Points on a hilly landscape, in no order, each with its height.
From any point a ball rolls to the lowest of the 2 points nearest to it. It stops when none of these is lower. Distance is the straight distance between rows; heights are no part of it.
folom: | 120 |  88 |  89 |  82 | 112 |  87 | 100 | 115 |  75 | 111 | 134 | 117 |  77 | 105 |  76 |  99 |  93 |  97 | 105 | 120 |  (h 43.4)
Pobe: | 109 | 115 | 137 |  71 | 121 |  94 | 100 | 132 |  92 |  83 | 123 | 117 |  88 |  67 |  93 | 104 |  95 | 107 | 100 | 125 |  (h 45.1)
vaz: |  90 |  87 | 126 |  88 | 113 |  89 |  94 | 147 |  63 |  92 |  89 | 127 |  91 | 113 |  86 |  94 | 101 |  77 | 102 |  71 |  (h 32.1)
Vofe: |  95 | 103 |  98 | 109 | 112 |  88 | 132 | 121 | 101 |  94 | 100 | 106 |  84 | 129 |  78 | 133 |  86 |  96 | 125 | 104 |  (h 57.9)
pabo: | 114 |  98 | 127 | 100 | 112 |  90 | 108 |  76 |  86 |  95 |  88 |  77 |  93 |  93 | 109 |  68 | 109 | 105 | 143 | 100 |  (h 31.1)
nage: | 100 |  98 | 102 | 101 |  75 | 135 |  98 |  95 | 102 | 114 |  61 |  75 | 112 |  65 | 127 | 116 |  89 | 124 | 105 | 103 |  (h 53.7)
nom: | 103 |  95 | 135 | 105 |  65 | 121 | 102 |  60 | 113 |  80 | 103 | 106 | 105 | 101 | 120 | 106 | 116 |  85 |  94 |  96 |  (h 38.9)
lati: |  97 |  80 |  78 | 115 |  98 | 100 | 109 |  73 |  90 |  81 | 103 |  97 |  80 | 125 |  93 | 107 | 116 |  98 |  78 |  97 |  (h 59.9)
tago: | 111 | 112 | 108 |  97 | 127 |  96 | 115 | 147 | 119 |  82 |  84 |  89 |  88 |  98 |  92 | 141 |  89 | 108 |  90 | 104 |  (h 52.1)
Gata: |  85 |  85 |  79 | 103 |  77 |  94 | 100 |  87 |  94 | 119 | 107 | 120 | 103 | 107 | 105 |  84 | 113 |  76 | 103 |  92 |  (h 27.1)
labi: | 147 |  95 |  74 |  72 |  85 | 134 |  78 | 100 |  96 | 105 | 133 |  99 |  82 |  91 |  84 | 104 |  95 |  98 |  94 | 133 |  (h 66.9)
Ruz: |  81 |  96 |  88 | 138 |  90 |  96 | 126 |  68 |  73 |  90 |  72 |  86 |  88 |  94 | 108 | 104 |  84 | 130 |  92 |  96 |  (h 50.0)
begal: |  72 |  89 |  69 |  93 |  79 |  97 |  90 | 116 |  85 | 128 | 112 | 123 | 106 |  89 | 110 |  89 |  95 |  92 |  94 |  94 |  (h 31.8)
diber: | 146 |  99 | 101 |  95 |  92 | 107 | 106 |  67 |  93 |  87 | 134 |  94 |  91 |  85 | 101 |  94 |  80 | 108 | 113 | 110 |  (h 56.8)
denor: |  85 |  99 |  86 | 105 | 108 | 119 |  88 | 118 | 120 | 114 |  82 |  95 | 109 | 101 | 110 | 128 | 114 | 106 |  61 |  94 |  (h 59.4)
dopu: | 107 |  99 |  76 |  94 | 123 |  98 |  85 | 110 | 101 | 114 | 105 |  98 | 106 | 121 |  81 | 104 | 111 | 117 |  89 | 117 |  (h 56.7)
Riri: | 108 |  95 | 111 |  93 |  96 | 117 | 101 |  89 | 117 |  80 | 122 | 114 |  91 | 114 |  87 | 121 | 114 |  89 |  88 | 111 |  (h 55.3)
Midu: | 102 | 100 |  85 |  78 |  96 |  93 |  83 | 106 |  97 | 131 | 122 | 115 | 117 | 156 |  70 | 101 |  77 |  81 | 119 |  92 |  (h 38.4)
Nelat: |  83 | 116 |  46 |  98 | 107 |  97 |  75 | 116 | 115 | 148 |  92 |  92 | 124 | 121 |  86 | 106 |  79 | 101 | 108 |  98 |  (h 36.0)
botis: |  93 | 102 | 112 | 113 |  91 | 113 |  97 |  56 | 127 | 102 |  81 |  77 | 119 | 107 | 133 |  84 | 129 | 100 |  89 |  89 |  (h 44.1)
bup: |  74 | 115 | 123 |  87 | 101 |  71 | 112 | 113 | 113 | 103 | 115 | 136 | 101 |  73 | 109 |  73 | 104 |  67 | 103 |  99 |  (h 41.4)
vige: | 117 | 106 | 125 |  83 | 132 |  78 |  81 | 127 |  66 | 120 |  85 |  88 | 121 |  93 |  96 |  49 | 104 |  95 | 120 |  99 |  (h 29.9)
lamo: |  88 | 100 | 135 | 123 |  90 | 100 | 109 |  80 | 103 |  45 |  99 | 106 | 106 |  86 | 113 | 105 | 108 | 110 |  84 |  77 |  (h 44.7)
Nup: |  93 | 109 |  51 | 104 |  97 |  99 | 101 | 122 |  99 | 137 | 105 | 101 | 100 | 105 |  82 | 129 |  86 | 107 | 110 | 113 |  (h 13.3)
rifop: |  93 |  92 | 134 |  89 |  98 |  98 |  97 | 125 |  86 | 102 | 108 | 133 |  95 | 106 |  92 |  99 | 106 |  77 | 115 |  93 |  (h 33.7)
zof: | 134 | 118 | 122 |  88 | 101 | 125 |  88 |  73 | 123 |  81 | 127 |  83 | 119 |  84 | 105 | 127 |  96 | 119 |  90 | 100 |  (h 36.5)
lazi: | 121 | 117 | 137 |  79 |  91 | 118 |  95 |  82 | 110 |  82 | 122 |  99 | 115 |  56 | 110 | 112 |  92 | 111 | 107 | 111 |  (h 11.7)
pib: | 109 | 100 | 132 |  97 | 101 | 111 |  94 |  66 | 110 |  97 |  77 |  85 | 117 | 107 | 117 |  76 | 125 |  92 | 124 |  93 |  (h 37.1)
Dufem: | 113 | 102 | 136 |  75 |  74 | 129 |  76 | 100 | 111 |  99 | 103 |  96 | 114 |  56 | 117 |  87 | 111 |  98 | 113 | 113 |  (h 26.5)
Vafiv: | 122 | 115 | 139 | 102 | 118 | 105 | 107 |  97 |  92 |  91 |  80 |  68 | 111 |  67 | 126 | 103 |  92 | 127 | 125 |  97 |  (h 59.5)
Tutur: |  89 |  91 | 142 |  92 |  81 | 114 | 100 |  96 | 105 |  92 | 101 | 119 |  95 |  95 | 110 |  94 | 121 |  80 | 102 |  98 |  (h 35.6)
subiv: |  88 |  92 |  69 | 112 | 119 | 116 |  77 |  93 | 100 | 124 |  72 |  85 | 117 | 118 | 102 | 107 | 128 | 106 |  72 |  91 |  (h 53.1)
sufo: |  78 |  95 |  90 | 123 | 105 |  53 | 129 | 127 | 116 |  97 |  65 | 103 |  86 | 106 | 114 | 114 |  86 |  71 |  99 |  70 |  (h 52.9)
teb: |  93 |  94 |  80 | 100 | 132 |  95 |  66 | 106 |  91 | 127 |  81 |  94 | 130 | 132 |  88 |  76 | 116 | 102 |  72 |  80 |  (h 44.5)
fas: | 120 |  86 |  64 |  84 |  84 | 102 |  84 | 106 |  64 | 120 | 125 | 117 |  89 | 102 |  77 |  94 |  91 |  87 | 113 | 111 |  (h 39.0)
Zises: |  75 | 101 |  87 |  90 | 104 |  89 |  96 | 140 | 100 | 130 | 102 | 121 | 105 |  87 | 107 |  95 |  86 |  94 |  81 |  80 |  (h 35.8)
Dugos: |  82 | 104 |  77 | 109 |  90 | 101 |  93 |  60 | 120 | 125 |  75 |  86 | 117 |  99 | 124 |  77 | 120 | 102 |  99 |  92 |  (h 50.7)
kav: | 107 | 113 | 124 |  93 | 133 |  97 | 102 | 141 |  96 |  62 | 103 | 107 |  88 |  96 |  79 | 112 | 102 | 106 |  89 | 114 |  (h 47.7)
Pof: | 125 |  95 |  80 |  86 | 113 | 116 |  64 | 115 |  92 | 113 | 118 | 100 | 113 | 122 |  70 | 105 | 112 | 107 |  58 | 117 |  (h 62.8)
fozig: | 131 | 109 |  86 |  73 |  93 | 102 |  71 | 111 | 103 | 123 | 124 | 102 | 108 | 131 |  65 |  98 |  76 |  83 | 138 | 121 |  (h 44.2)
sof: |  71 |  86 |  99 | 117 |  96 | 108 |  92 |  91 | 112 |  91 |  91 | 108 | 103 | 109 | 110 |  97 | 134 |  84 |  63 |  83 |  (h 59.3)
kunup: | 111 | 102 | 110 | 104 |  99 | 101 | 115 |  69 | 111 |  81 | 122 |  99 |  96 | 102 | 101 | 108 |  96 | 109 | 103 | 104 |  (h 51.5)
Zan: | 104 |  82 |  66 |  96 |  72 |  99 | 100 |  80 |  74 | 113 | 108 | 103 |  81 |  99 |  95 |  80 | 107 |  95 | 106 | 102 |  (h 32.7)
pivi: |  86 | 102 | 115 | 104 |  79 | 105 | 103 |  82 | 114 | 102 | 100 | 105 | 106 |  52 | 135 |  77 | 103 | 106 |  92 |  97 |  (h 36.7)
nuli: |  71 | 101 |  90 | 112 |  93 | 108 |  94 |  99 | 143 | 109 |  93 | 116 | 112 | 112 | 107 | 123 | 123 |  84 |  58 |  87 |  (h 61.3)
zato: | 130 | 105 | 127 | 101 | 106 | 120 |  96 |  74 | 102 |  82 | 102 |  63 | 123 |  84 | 114 | 103 | 104 | 126 | 116 |  99 |  (h 53.0)
nusi: | 136 | 100 | 106 |  71 |  96 | 109 |  77 | 127 |  83 | 109 | 120 |  98 |  99 | 101 |  71 | 100 |  94 | 100 | 139 | 131 |  (h 49.0)
zamip: |  85 | 100 | 118 |  92 | 121 |  80 |  98 | 137 |  88 | 103 |  88 | 115 | 105 | 142 |  90 |  86 |  80 |  82 | 108 |  66 |  (h 30.0)
narat: |  95 | 117 | 128 |  80 | 127 |  73 | 108 | 137 | 107 |  98 | 103 | 118 |  97 |  69 | 108 |  87 |  94 |  81 | 104 | 104 |  (h 42.8)
fupod: |  75 | 109 | 129 | 108 |  91 | 109 | 103 |  91 | 117 |  72 |  89 | 105 | 106 |  63 | 134 |  95 | 108 | 105 |  65 |  85 |  (h 40.8)
zisud: |  75 |  93 |  71 | 134 | 116 |  76 | 122 |  82 |  85 |  85 |  73 |  85 |  80 | 115 | 101 |  86 |  98 | 118 |  95 |  89 |  (h 45.8)
Tupo: |  84 | 105 | 126 | 145 |  85 |  91 | 125 |  59 | 123 |  63 | 101 |  90 | 112 | 103 | 116 | 101 |  90 | 105 |  87 |  79 |  (h 48.6)
fif: |  91 |  94 | 100 | 128 |  79 | 118 | 118 |  85 |  87 | 104 |  63 |  79 | 104 |  72 | 124 | 122 |  82 | 129 |  84 |  93 |  (h 54.5)
Gogim: |  97 | 115 |  75 | 105 | 121 |  98 |  86 | 105 | 128 | 136 |  87 |  80 | 124 | 133 |  84 |  98 | 102 | 100 |  99 | 103 |  (h 48.9)
Kufe: |  89 | 112 |  96 |  97 |  78 | 101 | 112 | 111 | 129 | 110 | 121 | 117 |  96 |  81 | 111 | 122 |  89 |  96 | 105 | 109 |  (h 36.9)
lidin: | 125 |  98 |  63 | 110 | 102 |  92 | 113 |  58 |  84 |  98 | 111 |  72 |  79 |  98 |  97 |  84 |  84 | 124 | 102 | 109 |  (h 70.4)
Fudu: |  96 | 107 | 110 | 112 |  99 | 108 | 120 | 115 | 114 |  82 |  92 |  95 |  87 | 101 |  95 | 142 |  88 | 111 | 100 | 103 |  (h 56.1)
mebo: |  78 |  97 |  95 | 125 | 101 |  62 | 141 | 129 |  99 |  67 |  78 | 110 |  71 | 111 | 104 | 105 |  88 |  95 | 113 |  84 |  (h 51.6)
dubo: |  74 | 101 |  85 | 135 | 105 |  81 | 135 | 112 |  91 |  66 |  78 |  91 |  77 | 112 |  88 | 118 |  80 | 122 |  93 |  90 |  (h 49.6)
Naf: |  95 |  84 |  93 | 103 |  54 | 113 | 105 |  61 | 116 | 104 | 115 | 116 |  99 | 100 | 120 |  86 | 108 |  85 |  87 | 103 |  (h 33.1)
tef: | 129 |  96 |  68 | 111 | 121 |  99 | 106 |  59 | 103 |  83 | 107 |  78 |  89 | 128 |  91 |  91 | 104 | 110 |  84 |  98 |  (h 64.9)
mubo: |  74 | 105 | 108 | 127 |  88 |  88 | 127 |  74 | 136 |  57 | 113 | 105 |  97 | 130 |  98 | 115 | 101 |  92 |  89 |  88 |  (h 52.3)
gati: | 124 |  93 |  88 |  96 | 130 |  88 |  98 | 102 |  78 |  92 | 112 |  85 |  82 | 103 |  85 | 100 |  98 | 117 | 104 | 125 |  (h 49.1)
gog: |  77 | 115 | 117 |  95 |  86 |  87 | 126 | 116 | 114 |  99 | 117 | 138 |  82 |  69 | 111 | 110 |  90 |  80 |  97 | 102 |  (h 40.1)
pil: | 112 | 102 | 116 |  81 | 109 |  97 |  99 | 131 |  80 | 106 | 109 |  99 |  90 |  69 |  86 | 102 |  89 | 111 | 129 | 124 |  (h 48.1)
sov: |  89 |  95 |  78 | 108 | 110 |  90 | 108 | 102 |  80 | 111 |  77 |  91 |  89 |  93 | 104 |  91 | 108 | 115 | 100 | 105 |  (h 40.5)
tezel: |  87 | 104 |  96 | 123 |  95 |  88 | 129 |  81 | 111 |  76 |  94 | 100 |  85 | 146 |  85 | 126 | 100 |  95 | 119 |  96 |  (h 55.4)
seru: | 100 | 100 |  99 |  97 | 110 | 115 |  99 | 109 |  93 | 114 |  61 |  75 | 110 |  90 | 109 | 104 | 108 | 116 | 111 |  99 |  (h 46.7)
laga: |  91 | 100 | 109 |  97 |  66 | 115 |  87 | 105 |  96 | 118 |  90 | 102 | 105 |  52 | 127 |  78 | 108 |  93 | 123 | 108 |  (h 32.3)
ruv: | 144 | 103 |  78 |  84 |  91 | 126 |  91 |  79 | 113 |  97 | 124 |  77 | 103 |  85 |  99 | 100 |  86 | 108 | 105 | 124 |  (h 62.3)
lopuv: |  99 | 102 |  88 |  94 | 128 |  80 |  74 | 127 |  77 | 126 |  86 |  93 | 124 | 101 |  98 |  58 | 105 | 105 |  91 |  89 |  (h 36.3)
lel: | 103 |  95 | 113 |  82 | 116 |  93 |  86 | 121 |  77 | 109 | 107 | 115 | 108 | 164 |  70 |  99 |  78 |  89 | 111 |  86 |  (h 33.6)
potu: |  90 |  99 |  70 |  96 |  66 | 115 |  89 | 119 | 110 | 120 | 122 | 110 |  94 |  91 |  93 | 131 |  89 |  90 | 116 | 120 |  (h 30.2)
fubor: | 112 |  94 | 116 |  87 | 135 |  71 |  98 |  98 |  74 | 105 | 101 |  88 |  98 | 101 |  93 |  50 | 110 |  95 | 125 | 103 |  (h 25.3)
gab: |  95 |  80 |  94 | 102 |  91 | 112 |  90 |  95 |  93 |  89 | 112 | 122 |  87 | 118 |  95 | 106 | 128 |  88 |  68 |  95 |  (h 57.6)

Where does a ball stop that starts at each point below?
narat: Nup
denor: fubor
Vofe: lazi

Call two points neighbours if one is among the 2 nearest of the other. Go from one point of each pair to the other, from neighbour to neighbour, staying as low as possible. Name the highest point that can't be avoided.
kunup, fubor: nuli
lazi, Nup: Vofe
zamip, Gata: nom
